The views of a scene show one set of named points, each view turned or mirrored, shifted and resized as a whole, with a little noise and some points left out.
In the rows, zero is written as 128.

Scene 1
View 1
fivu: [129 116 109  90 129 132 132 190  89 113 144  97 135 128 111 142  98 110
 158 123  94 118 111 111 121 122 117 159 148 157 126 117 104 130 122 153
 117  96 135 120 132 114 123 127 153  87 156 130 167 112 108 132 140 103
 150  54 149 101 118 139 107  96 114  75  96 111 162 146 150 121 137 179
 108 152 168 134 112]
Pul: [124 121  99 127  98 159 155 149  93 145 128 110 149 155 162 105  95 106
 140 117 119 110 104 155 146 125 141 129 147 139 147 108 117 110 136 132
 107 123 132 124 136 117  89 140 133 112 115 127 145 145 122 138 108 123
 141  86 154 139 139 125 125 113 129  96 107 112 124 125 152 111 145 158
 100 154 157 120 112]
Boma: [ 90 113 104 108  86 167 157 164  71 158 151 122 133 141 127 101  81  97
 129 150  77 100 100 143 116 110 129 136 143 127 149 118 117  98 175 120
 102 126 145 152 132 136 110 180 122 111 136 106 133 142  98 185 145 105
 135  94 151 122 128 133  94 108 106  95  93 103 143 138 138 132 144 159
 126 149 172 136 129]
Kiz: [144 134 104 130 134 136 159 170  88  93 116  91 100 129 178  99 122  92
 171  83  35 103 113 116 112  80  90 189 153 164 118  97 143 157  98 165
  69 118 121 145 119 100 107 104 102 115 114 108 124 140 158 177 120 160
 126 137 100 141 102 141 124  90 117 127 110 131 147 123 128  88 152  92
  52 176 145  83 114]
Pake: [120 124 112 100 130 132 144 193  77 100 144  97 111 127 118 122 109 103
 167 119  37 105 118 103  96  91  89 183 150 165 109 107 127 147 128 156
  95 109 132 149 121 118 134 134 126  99 148 100 133 116 120 181 154 116
 134  94 112 105 101 143  86  89  91  98  94 122 171 139 132 114 142 132
 101 170 161 112 122]
numir: [123 132 105  97 102 134 142 127  90 130 112 120 168 208 149  98  96 121
 150 111 143 114 106 145 183 111 133 116 154 116 138 115 127 105 161 103
 143 120 134 109 141 130  83 142 155 132  72  99 120 140 107 127 101 136
 134  84 108  98 120 101  89  97  94 117  99 103 116 107 179 100 148 144
 143 148 122 127 110]
dasa: [121 134 115  89 137 116 133 185  73  91 131 108 111 151 110 119 110 107
 175 109  33 109 119  98 109  75  79 186 153 159 104 112 136 145 141 146
 105 115 135 152 118 126 136 137 125 114 125  80 109 117 119 192 157 127
 126 111  80  89  83 136  61  74  72 115  86 119 165 128 133 103 144 105
 111 164 141 110 121]
nasu: [143 133 108  91 139 109 126 175  99  92 117  96 146 171 124 128 110 124
 172  98 118 130 118 111 156 116 114 155 151 156 115 112 115 135 117 142
 133  96 128 108 135 109 110 108 170 102 110 116 145 113 117 117 118 124
 141  59 113  88 109 121  93  88  97 100  93 118 145 124 170  99 136 154
 123 155 130 119 106]
kati: [124 133  99  94 111 127 142 142  95 116 111 118 159 201 138 111  97 123
 155 105 127 118 110 133 172 107 127 128 153 127 133 115 128 108 154 108
 139 114 134 117 140 134  94 141 160 127  75  98 119 131 109 132 111 136
 134  83 105  87 115 108  86  89  87 115  90 105 128 109 175 102 147 138
 142 147 123 124 111]
far: [ 86 125 113  76 113 134 137 190  60 126 161 126 123 151  80 121  86 111
 153 152  42 105 112 109 100  88  95 162 144 137 119 124 123 116 185 122
 119 114 154 162 125 145 147 176 131 101 148  73 119 112  84 201 175  93
 130  85 110  77  99 133  43  84  62  95  76 101 172 141 133 130 143 141
 150 152 154 141 136]
nonu: [130 118 105 122 122 150 154 173  92 117 133  92 122 122 156 114 106  94
 154 107  72 105 108 127 113 111 117 168 152 156 134 102 120 138 112 160
  89 112 131 135 128 108 104 123 127 101 140 127 152 134 132 156 127 129
 139  91 141 136 125 139 131 102 122  96 104 123 152 134 136 110 142 143
  75 166 167 108 113]
zudiz: [144 129 103 116 142 123 148 176  92  88 118  85 115 136 162 110 120 102
 173  88  59 109 116 110 122  96  96 181 155 170 114  98 130 154  97 166
  85 110 124 131 128  99 109  99 123 108 124 117 139 127 149 155 122 147
 127 107 111 126 105 137 120  92 116 109 104 131 149 126 140  91 142 115
  66 169 148  90 109]
View 2
numir: [ 81  70 113 119 153 125 111 128 157  71 212  76 151 164  93 149 133  92
 107  93 135  94 128  69 144 117 118 131  88  91  70 145  69 176  48 131
 157 130 148 162 167 184 146 124 193 142 134 108  96 166  94 134 147  94
 141  92 128  90 123 151 125 140 110  69  76  86 100 140 120 160 112 191
 130 102 147 140 140]
nonu: [130 104 144 142  86 133 128 134 175 117 124 128 165 178 108  81 134 134
 193 104 160 148 148 120 111 110 114 138  73 116 124 154 104 169 139 135
 142 129 128 128 108 133 121 147 176 140 161 103 157 134 138 121 128 132
 102 160 131  87 129 115 152 114 131 133 127  85 112 107 113 148 125 171
 116 113 176 176  86]
nasu: [ 67  90 141 140 105 126 122 133 155  86 129 123 146 174  74 116 150 129
 160 122 142 110 127  87 110  61  92 122  65  99 106 150 102 146  85 158
 115 128 149 152 149 176 129 141 162 166 165  73 129 148 113 124 149 112
 109 101 162 108 100 119 155 120 126 122  86  67  99 140  78 161 102 205
 150  94 133 175 113]
fivu: [ 96 106 168 123 101 133 142 141 175 116 132 142 131 176  86  80 157 124
 171  94 154 119 139 109  74  44  95 139  50  93 111 173 120 149 111 199
 113 124 134 145 123 125 133 153 155 155 139  73 132 126 142 153 132 128
  60 110 168 119 108  87 138 125 134 132 139  68 109  81  96 153 118 197
 148 104 174 174  86]
Pake: [151 111 158 141  78 139 156 112 201 122  89 140 164 170  89  98 153 134
 193 106 141 147 157 114  96  92  63 120  97 100 145 161  94 121 137 157
 149 140 119 133  82 120 131 154 213 156 180  72 188 135 126 135 127 167
  79 181 151 118 134 134 151 136 126 131 149  75 116 103 111 162 144 184
 124 130 173 201  67]
kati: [ 86  72 117 126 143 128 116 123 160  75 186  93 151 160  83 159 137 107
 119 100 129  98 131  63 138 102 100 125  94  83  79 143  70 154  45 134
 146 132 145 160 157 183 144 128 200 154 148  98 112 167  90 133 149 100
 136 103 139 101 123 151 130 142 115  77  79  85  99 136 111 170 107 196
 137 105 140 150 129]
zudiz: [120 108 137 157  67 131 121 133 173 114  94 132 182 190 103  82 131 161
 199 129 159 154 143 119 131 125 118 132  72 130 147 148 108 164 158 108
 133 129 135 111  98 150 119 148 181 156 194 107 184 145 132 103 139 136
 120 179 125  88 131 132 180 103 127 145 103  73 109 141  95 144 124 178
 111 114 157 187  86]
Boma: [164  95 148 115 132 139 141 125 199 130 200  98 142 160 108 106 133  89
 141  56 152 125 156 104  91 109  93 149 102  83  94 177  71 166  89 175
 189 135 116 154 108 100 149 145 225 117 115  94 133 141 130 167 124 132
  78 144 124  95 149 124  98 156 127  81 169 104 122  60 158 157 150 165
 117 136 211 149  90]
far: [177  99 160 127 127 160 173  83 212 109 132 127 147 145  75 136 173  93
 149  82 113 118 161  77  86  67  18 120 136  59 113 176  65  90  70 190
 178 151 102 162  95 118 155 148 250 149 152  48 166 148 107 180 127 174
  61 165 172 142 137 153 116 172 120  95 171  88 119  75 139 175 154 191
 147 143 186 194  69]
View 3
zudiz: [159 141 111 193 162  99 104 135 149 134 171 151 112 119 121 115 150 195
 126 142  70  61 149 123 149 158 119 125 158 150 154  39 122 127 127  86
  86 101 112  82 104 181 110 179 106 118 132 107 142 131 112 128 114 150
 111 109  78 174 115 147  87 144  99 193 109 147 110 139  83 166 147  88
 118 122 184 145 103]
Kiz: [158 145  85 184 173  95  89 122 150 132 180 142 100 116 133 120 149 199
 127 131  63  56 159 129 158 155 116 110 159 136 148  32 129 117 143  92
  83  88  96  76 111 190 121 203  99 122 140 115 152 132  96 122 127 144
 121 135  79 183 119 166  88 159 110 175 101 139  90 143  68 193 159  91
 127 117 168 138 116]
nonu: [167 138 125 178 141  86  95 143 148 134 152 127 121 127 103 117 152 184
 141 139  86  65 160 130 123 135 107 113 160 152 155  56 129 134 107 107
 128 114  97  75 128 151  90 155 127 128 128 127 160 109 124 133 124 154
 104 113  75 163 132 122  95 132 100 170  99 147 137 142 116 156 133 109
  96 132 181 150 124]
dasa: [135 179 132 184 170 122  90 152 127 125 162 118 133 183 153 148 138 195
 136 140  56  82 146 126 192 123  92 110 179 140 159  84  86  88 137 117
  59 109 128  68  69 211 100 128 123 154 133 166 119 149 110 160  75 139
 112 129 121 168 120 178  80 145 150 191 117 146 114 128  91 141 114  85
 104 111 172 153  56]
Pake: [152 165 139 173 176 106  86 156 131 129 153 117 144 173 137 136 136 185
 145 135  71  72 155 126 161 115  89 102 188 148 163  72 104 100 119 121
  92 115 119  53  93 181  92 123 132 145 137 143 137 126 110 157  93 158
 115 103 112 164 134 155  85 134 136 178 104 148 117 124 117 148 123  91
  88 138 185 159  79]
Pul: [161 136 138 197  76  95  97 155 154 125 143 119 125 115  79 120 162 191
 146 157 114  82 144 136  96 141 130 132 141 147 141  87 109 152 115 115
 154 132  92 120 150 137  77 143 130 132  96 169 165 104 147 120 134 133
  91 145  56 165 138 102 100 149 107 148 116 158 180 145 143 118 126 135
  95  99 155 143 141]
fivu: [160 141 167 183 136 105 117 175 139 133 132 125 157 154  98 123 158 178
 152 150  99  75 142 125 102 131  98 132 177 164 169  87 109 141  84 114
 133 135 127  82 114 137  65  99 149 142 113 132 149 108 136 151 100 164
  80  84  83 135 145 102  92 116 101 191 114 167 157 137 154 108 109  94
  68 144 203 168  93]
numir: [131 148 150 234  43 123 128 160 146 120 157 128 136 128  88 134 158 209
 137 177 110 113 114 131 130 153 153 158 120 134 137 123  66 144 151 112
 116 131 128 166 130 173  77 130 122 148  72 211 133 146 166 124  99 103
  70 182  70 164 117 123  94 156 119 177 149 160 203 136 112  58 117 121
 104  60 128 131 113]
nasu: [145 145 156 218 104 125 148 169 139 133 158 149 145 136 106 119 159 195
 138 162  85  88 129 121 121 167 125 156 151 154 164  91  85 143 116  92
  92 123 150 125 101 169  74 118 128 141 100 137 121 136 143 139  81 148
  70 111  79 145 119 118  88 130  91 221 141 169 170 141 116  78 123  79
  98 109 186 148  81]
far: [134 186 174 175 142 123  83 168 118 120 139  94 163 208 142 162 131 187
 157 145  72  95 141 132 176  87  89 109 189 144 153 118  77  84 122 147
  94 130 123  69  89 187  76  75 150 167 125 203 128 129 121 177  68 140
 101 128 126 158 134 148  82 140 172 161 123 152 152 118 139 108  95 111
  77 116 169 159  62]
Boma: [147 160 155 169  99  97  63 158 140 119 132  87 148 164 101 153 141 186
 159 145 103  92 153 146 133  88 105  99 166 144 136 112  97 115 122 149
 153 137  84  86 136 148  70 103 151 156 109 215 160 103 138 145 117 130
 105 150  88 168 152 125 101 149 157 116 107 141 172 127 160 127 108 156
  74 109 143 156 127]
kati: [128 156 154 233  61 127 126 165 142 121 154 131 137 137  99 131 155 211
 141 172  98 110 120 131 136 146 140 164 126 141 142 121  60 136 141 109
 108 128 134 151 120 176  81 123 127 152  81 202 121 146 161 134  94 110
  73 161  80 160 121 133  93 152 119 192 147 159 197 134 111  65 116 114
 106  67 140 138  97]
View 4
Pul: [114  66 132 126 130 133  80 179 117  90 122  92 174  95 111 148 123 119
 181 155 140 123 106 140 106 147 119 151  91 141 127 153 112  74 157 135
 100 154  83 102  83 142  86 133 120  60 137 127 106 134 118 122 135 185
 127 163 134 173 101 141  62 147 120 111 128 106 112 172 117 145 135 137
 133 145 118 131 128]
Kiz: [136  86 192 102 140  72  84 174 129 134 120  61 149  60 170 112  91 143
 124 129 154  82 110  82 101 142 117 156 173 117 129 140 176  28 128 152
 130 124  84  84 140 135 138 131 140 115  97  78  80 101 177 111 173 135
  97  86 112 130 103 119 112 159 113 156 105 115  97 133 112 167 159 107
 144 136 142 137 139]
dasa: [108 131 160 115 104 116  66 135 128  92 104 108 117 116 145  71  99 104
 144 135 127 105 119 133 117 165 112 134 155 121 158 148 154  58 117 143
 136 111 107 130 161 138 105  98 122 114 102  91 120  81 152  90 163  91
 121  81 104 113 108 113 164 155  97 120 131 139 135 108 121 175 154 100
 127 117 176 148 150]
Pake: [ 82 116 155 127 107 105  79 157 140  82 102  86 138 105 140  78 129  89
 165 125 132  94 137 115  94 143  98 137 137 136 148 135 150  46  95 154
 122 116 103 121 146 145 108  77 150 133 113  98 133 111 133 106 155  98
 110  67 122 106 128 121 127 145  94 123 146 123 110 126 134 159 144  95
 123 121 168 147 129]
nasu: [101 111 143 118 109 103 103 150 162 108 125 113 170 109 123 110 135 124
 183 147 121 146 120 153 114 159 114 127  94 136 157 152 133 100 106 145
 118 149  73 104 143 150 100 132 104 100 128  99 123 146  83  94 113 138
 110 104 109 132  78 157 112 158 134  78 137 124 125 148 118 156 147 133
  86 138 167 123 126]
fivu: [ 68  91 131 140 116 120  89 173 152  79 111  94 169 112 112 107 162  84
 194 134 126 123 137 139  90 144  97 136  84 151 143 135 124  70  97 144
 108 131  92 111 125 150  91  88 140 111 132 114 145 151  81 119 120 139
 113 100 139 131 119 142  86 143 112  95 151 115 102 154 135 139 128 114
 109 133 149 138 111]
Boma: [ 93  80 117 136 113 172  54 170  89  52 104 108 133 118 101 124 114  85
 181 153 133 106 114 146 106 147 110 152 101 143 131 154  98  60 155 131
 100 126 121 130  77 122  66  92 129  60 137 134 122  98 143 120 164 152
 153 157 142 164 132 115  87 131  94 120 135 121 127 145 129 153 131 108
 153 124 117 149 140]
zudiz: [123  94 179 109 138  71  94 172 146 128 124  72 160  73 158 111 112 132
 145 130 147  98 119 101 103 145 106 147 147 124 134 137 165  44 117 153
 128 135  77  92 141 143 127 128 136 116 107  83  99 121 140 107 150 136
 101  86 114 129  96 128 111 157 120 130 117 116  94 139 114 160 156 118
 124 138 153 134 133]
far: [ 78 130 123 136  85 176  46 130 108  36  89 129 101 152 111  68 115  58
 177 146 113 112 123 159 114 161 105 136 121 139 162 158 113  69 123 138
 116 102 139 158 124 131  68  64 125  94 122 119 147  76 136  99 164  92
 156 112 125 120 133 111 151 138  78 106 155 144 145 110 138 167 142  85
 133 104 162 158 141]
numir: [134 100 129 109 113 139  77 145 120 100 134 135 158 112  99 141 103 144
 180 175 126 160  87 180 134 174 130 139  92 124 146 177 105 128 162 126
 113 153  80 117 107 131  79 166  73  49 130 122  99 129 109  88 120 180
 139 174 107 176  68 154 108 160 137  77 121 137 143 153 105 158 155 152
  98 140 136 121 155]
nonu: [ 99  74 157 120 132 103  84 185 129 100 117  69 165  76 138 124 124 115
 165 128 143  98 123 106  95 136 106 152 120 136 123 134 140  45 124 148
 108 136  86  90 111 141 109 109 148 102 120 103 112 132 131 120 151 151
 113 106 133 144 114 130  76 148 109 128 125 108  89 150 126 149 137 113
 139 139 135 139 120]
kati: [126 112 131 109 100 134  82 143 122 102 130 131 150 120 111 126 104 137
 181 169 117 151  96 178 131 176 128 133  97 125 153 173 115 122 159 136
 115 153  84 117 119 133  85 157  73  61 130 118 107 121 106  88 122 161
 136 158 107 162  70 146 120 158 133  79 128 137 147 150 106 161 151 144
  99 133 146 120 153]
View 5
Boma: [115 127  89 122 119 114 139 147 106  89 115 123 101 147  99 155 125 127
 137 114  95 120 173 112 110 118 141 151 141 143 152 114 109 106 108 152
 109 128 107 164 160 150 127  63 130 165 171  96 134 150 129 122 124 116
 136  89 140 140 125 175 131 145 104 112 135 121 116 110  90  97 180 146
 133 179 173 168 113]
Kiz: [128 139 104 120  75 163 137  94 146 151 117 107 121  88 158  99 178 151
 145 160 115  92 118  99 102  98 159  96 156 145 149 132 137 154  99 153
 105 144 118 178 167 170 133  56 108  93 141 115  92  97 172 110 186 116
 127  78 126 226 134 156 112 179  69  77 171 104 143  73 123  96 131 115
 141 128 131 156 134]
Pul: [113 114 105 124 124 111 111 140 110  95 100 129 112 132 117 144 146 125
 125 153  97 119 138 115 116 122 119 115 160 158 144 107 120 135 130 129
 106 115 113 164 153 159 108  78 123 165 159 106 148 122 138 124 152 127
 157 110 149 146 135 177 124 150 120 129 146 119 130 115 114 105 151 139
 127 111 176 140 149]
numir: [109  88  78 116 110 115 124 140 127  90  96 157 118 148 133 125 159 154
 124 132  83 147 107 132 143 126  83 119 161 173  91 131 119 136 136 124
 141 103 107 133 127 135  91  88 132 155 166  75 124 113 130  99 129 153
 145 117 113 116 139 157 122 151 108 155 128 114 122 147  96  95 166 147
 165  93 175 145 146]
kati: [113  93  79 115 100 120 132 129 124  97 104 155 121 140 132 119 160 147
 121 119  82 140 112 131 149 124  94 121 154 165  94 138 125 144 133 121
 145 104 109 130 123 137 103  96 140 150 170  80 121 110 131 102 136 152
 132 109 104 123 138 154 123 146 107 147 132 117 116 141 103  94 171 142
 166 100 165 153 138]
dasa: [130 146  76 113  63 152 185  96 133 130 142 122 110 111 141 102 167 152
 144  96  96 101 134 120 129 109 161 133 127 134 124 157 133 141  99 150
 135 133 108 144 139 154 160  78 138  92 163 102  79 126 153 113 161 146
  89  68  86 182 137 145 126 140  76  87 152 106 115  86 105  91 170 133
 174 168 136 190 103]
nonu: [123 140 105 121  99 129 131 113 107 123 125 107 115 106 129 129 163 118
 127 154 100  94 142 105 109 117 159 107 151 134 162 112 133 146 111 138
 102 123 119 179 153 171 144  75 122 131 150 123 132 113 151 131 178 129
 137  87 142 185 136 168 123 146 115  95 161 115 135  78 126 107 140 123
 126 132 155 155 133]
nasu: [122 122  87 109  90 126 151 113 100 116 124 132 121 115 138 112 182 124
 109 128  82 108 104 128 149 137 127  98 148 142 112 131 145 160 138 112
 143 106 124 139 113 156 142 104 148 135 166 105 129 102 133 125 166 168
 120  97 101 139 147 159 126 120 135 126 143 119 119 107 124 104 153 134
 164  90 160 152 141]
far: [125 147  69 109  86 125 192 122 105 102 153 126 101 143 104 131 137 132
 140  62  86 112 174 125 133 122 162 168 118 127 137 146 115 110 105 152
 132 127 103 139 142 141 168  77 155 134 182  95 103 155 124 123 123 135
  89  70  93 135 127 157 133 117 102 101 130 119 102 106  89  92 202 142
 170 210 158 201  84]
fivu: [124 145  97 115 105 113 152 121  74 107 144 115 113 114 107 137 164 100
 107 127  85  94 142 112 135 139 156 112 138 126 157 113 138 146 125 119
 124 114 128 164 132 169 167 101 146 146 164 125 153 118 135 143 165 156
 123  97 122 146 142 171 130 100 150 112 145 126 117  90 127 112 160 126
 137 131 170 161 126]
zudiz: [130 142 101 117  70 156 146  90 128 146 122 107 122  81 158  95 191 138
 133 151 102  88 107 109 123 112 156  85 149 139 136 134 147 167 112 133
 122 133 123 169 141 169 148  80 123  89 147 117  97  94 163 119 192 140
 117  84 113 209 141 150 119 156  93  87 168 106 139  68 132  99 133 115
 154 108 136 159 135]
View 6
zudiz: [167 163 108 121 123 184  94 140 170  69 103 113 112 167 106 130 136  94
 121  74  66 110 157 113 125 115 110 142 176 170  87 132 113 175  95 127
 111 123 128  90  80 108 126 124 143 127 167 111 118 147 152 117  85 114
 169 144 124 142 116 123 122 157 180  96  85 118 158 126 139 140  90 141
 128 155 124 117 124]
nonu: [141 132 119 113 119 167  98 148 147 104 127 117 104 153  84 139 124 101
 126  85  64 122 121 122 110 105 116 128 191 148 110 130 118 168 109 115
 104 119 118 104  76 125 121 124 140 119 155 117 118 160 140 134  96 110
 149 147 133 137 127 120 135 146 177  93  98 128 162 112 130 137 115 154
 133 129 137 106 141]
Kiz: [158 176  99 120 121 196  98 153 176  62 108 109 116 178 130 143 145  94
 118  66  63 110 165 121 107 114 112 147 190 165  99 140 134 180  94 133
 106 125 122  66  95 101 125 132 161 126 150 112 121 157 170 121  85  96
 178 146 130 158 107 116 107 157 177  98  59 122 161 121 150 137  75 144
 127 159 105 123 120]
Boma: [137 106 154 110 120 146 103 157 124 164 126 169 100 148 102 154  86 109
 118 101  71 165 103 160  77  84 136 109 164 120 128 104 151 174 116  99
 134 115 111 120 101 139 143 126 158 112 131  96 141 134 131 150 131 128
 111 151 118 124 111 123 139 101 155 128 111 164 170  78 132 121 104 185
 144  67 150 108 156]
Pake: [174 129 133 122 102 186 108 155 163 117 103 121 117 173  99 144  99 120
 105  78  78 143 142 137 105 104 107 119 177 155  88  94 116 182  92 138
 138 119 124 109  92 118 150 121 147 133 141  81 121 159 144 124  97 146
 138 151 115 115  95 116 118  96 169 102  92  96 185 132 125 135  87 150
 113 134 144 113 133]
kati: [161 161 160 116 131 114  85 112 130 106  99 176 104 139 133 102  97  95
 130 103  84 151 121 134 120  97 149 145  90 175  89 100 121 178 100  85
 136 115 126 124 111 115 141 132 128 127 198  98 119  70 124 117 131 130
 121 151  86 131 136 162 158 163 155 133 127 179 159  85 158 128  83 179
 156  90 163  96 124]
far: [185 110 165 125  99 163 111 148 150 170  97 160 121 167 111 148  62 136
  96  90  91 182 122 171  92  90 119 114 144 138  91  61 128 192  94 130
 166 116 120 127 115 130 175 125 155 131 133  58 135 132 135 126 129 177
  99 154  99  98  80 123 116  54 148 132 113 115 197 111 132 121  78 174
 117  88 163 111 145]
Pul: [122 142 139 106 140 135  87 135 121 108 127 155  94 136 111 127 120  88
 138 100  62 135 104 130 105  92 145 132 151 149 123 139 140 171 119  80
 108 110 114 109  89 126 118 133 144 109 174 119 126 116 129 140 118  94
 139 142 119 148 139 137 155 171 164 117 114 183 147  76 146 134 109 182
 160  92 144  98 138]
fivu: [158 104 140 115 110 151 103 135 137 124 120 122 101 146  55 119  97 120
 121  94  82 132  97 126 124  95 107 120 167 151  89  93  93 167 108 111
 124 115 127 143  66 141 139 110 113 127 170 103 107 153 111 134 105 144
 121 151 120 103 134 130 153 129 172  91 138 113 171 121 113 148 129 160
 127 121 173  90 144]
numir: [151 162 163 106 137 106  80 109 124 110 105 182 100 132 132 103 101  90
 137 104  81 150 114 142 122  97 155 144  86 173 100 111 129 180 105  78
 130 113 130 120 111 117 129 133 129 121 200  99 124  64 120 121 130 116
 120 152  85 141 144 161 167 179 150 140 132 194 150  74 164 124  83 186
 167  80 162  95 127]
dasa: [191 146 143 126 102 184 104 142 168 111  87 135 126 175 119 135  92 120
  99  81  85 147 153 139 110 107 113 132 149 172  78  85 113 187  87 141
 152 119 129 104 106 109 157 118 146 134 158  73 124 137 141 112 106 158
 133 151 103 118  89 123 110  99 163 114  93 101 190 134 139 130  69 148
 111 135 145 116 128]

In a view up to two points have been moved. Name them for each view, in the order of its rows, or write none.
view 1 -> none
view 2 -> nonu
view 3 -> far
view 4 -> Pake
view 5 -> zudiz
view 6 -> Pul, dasa
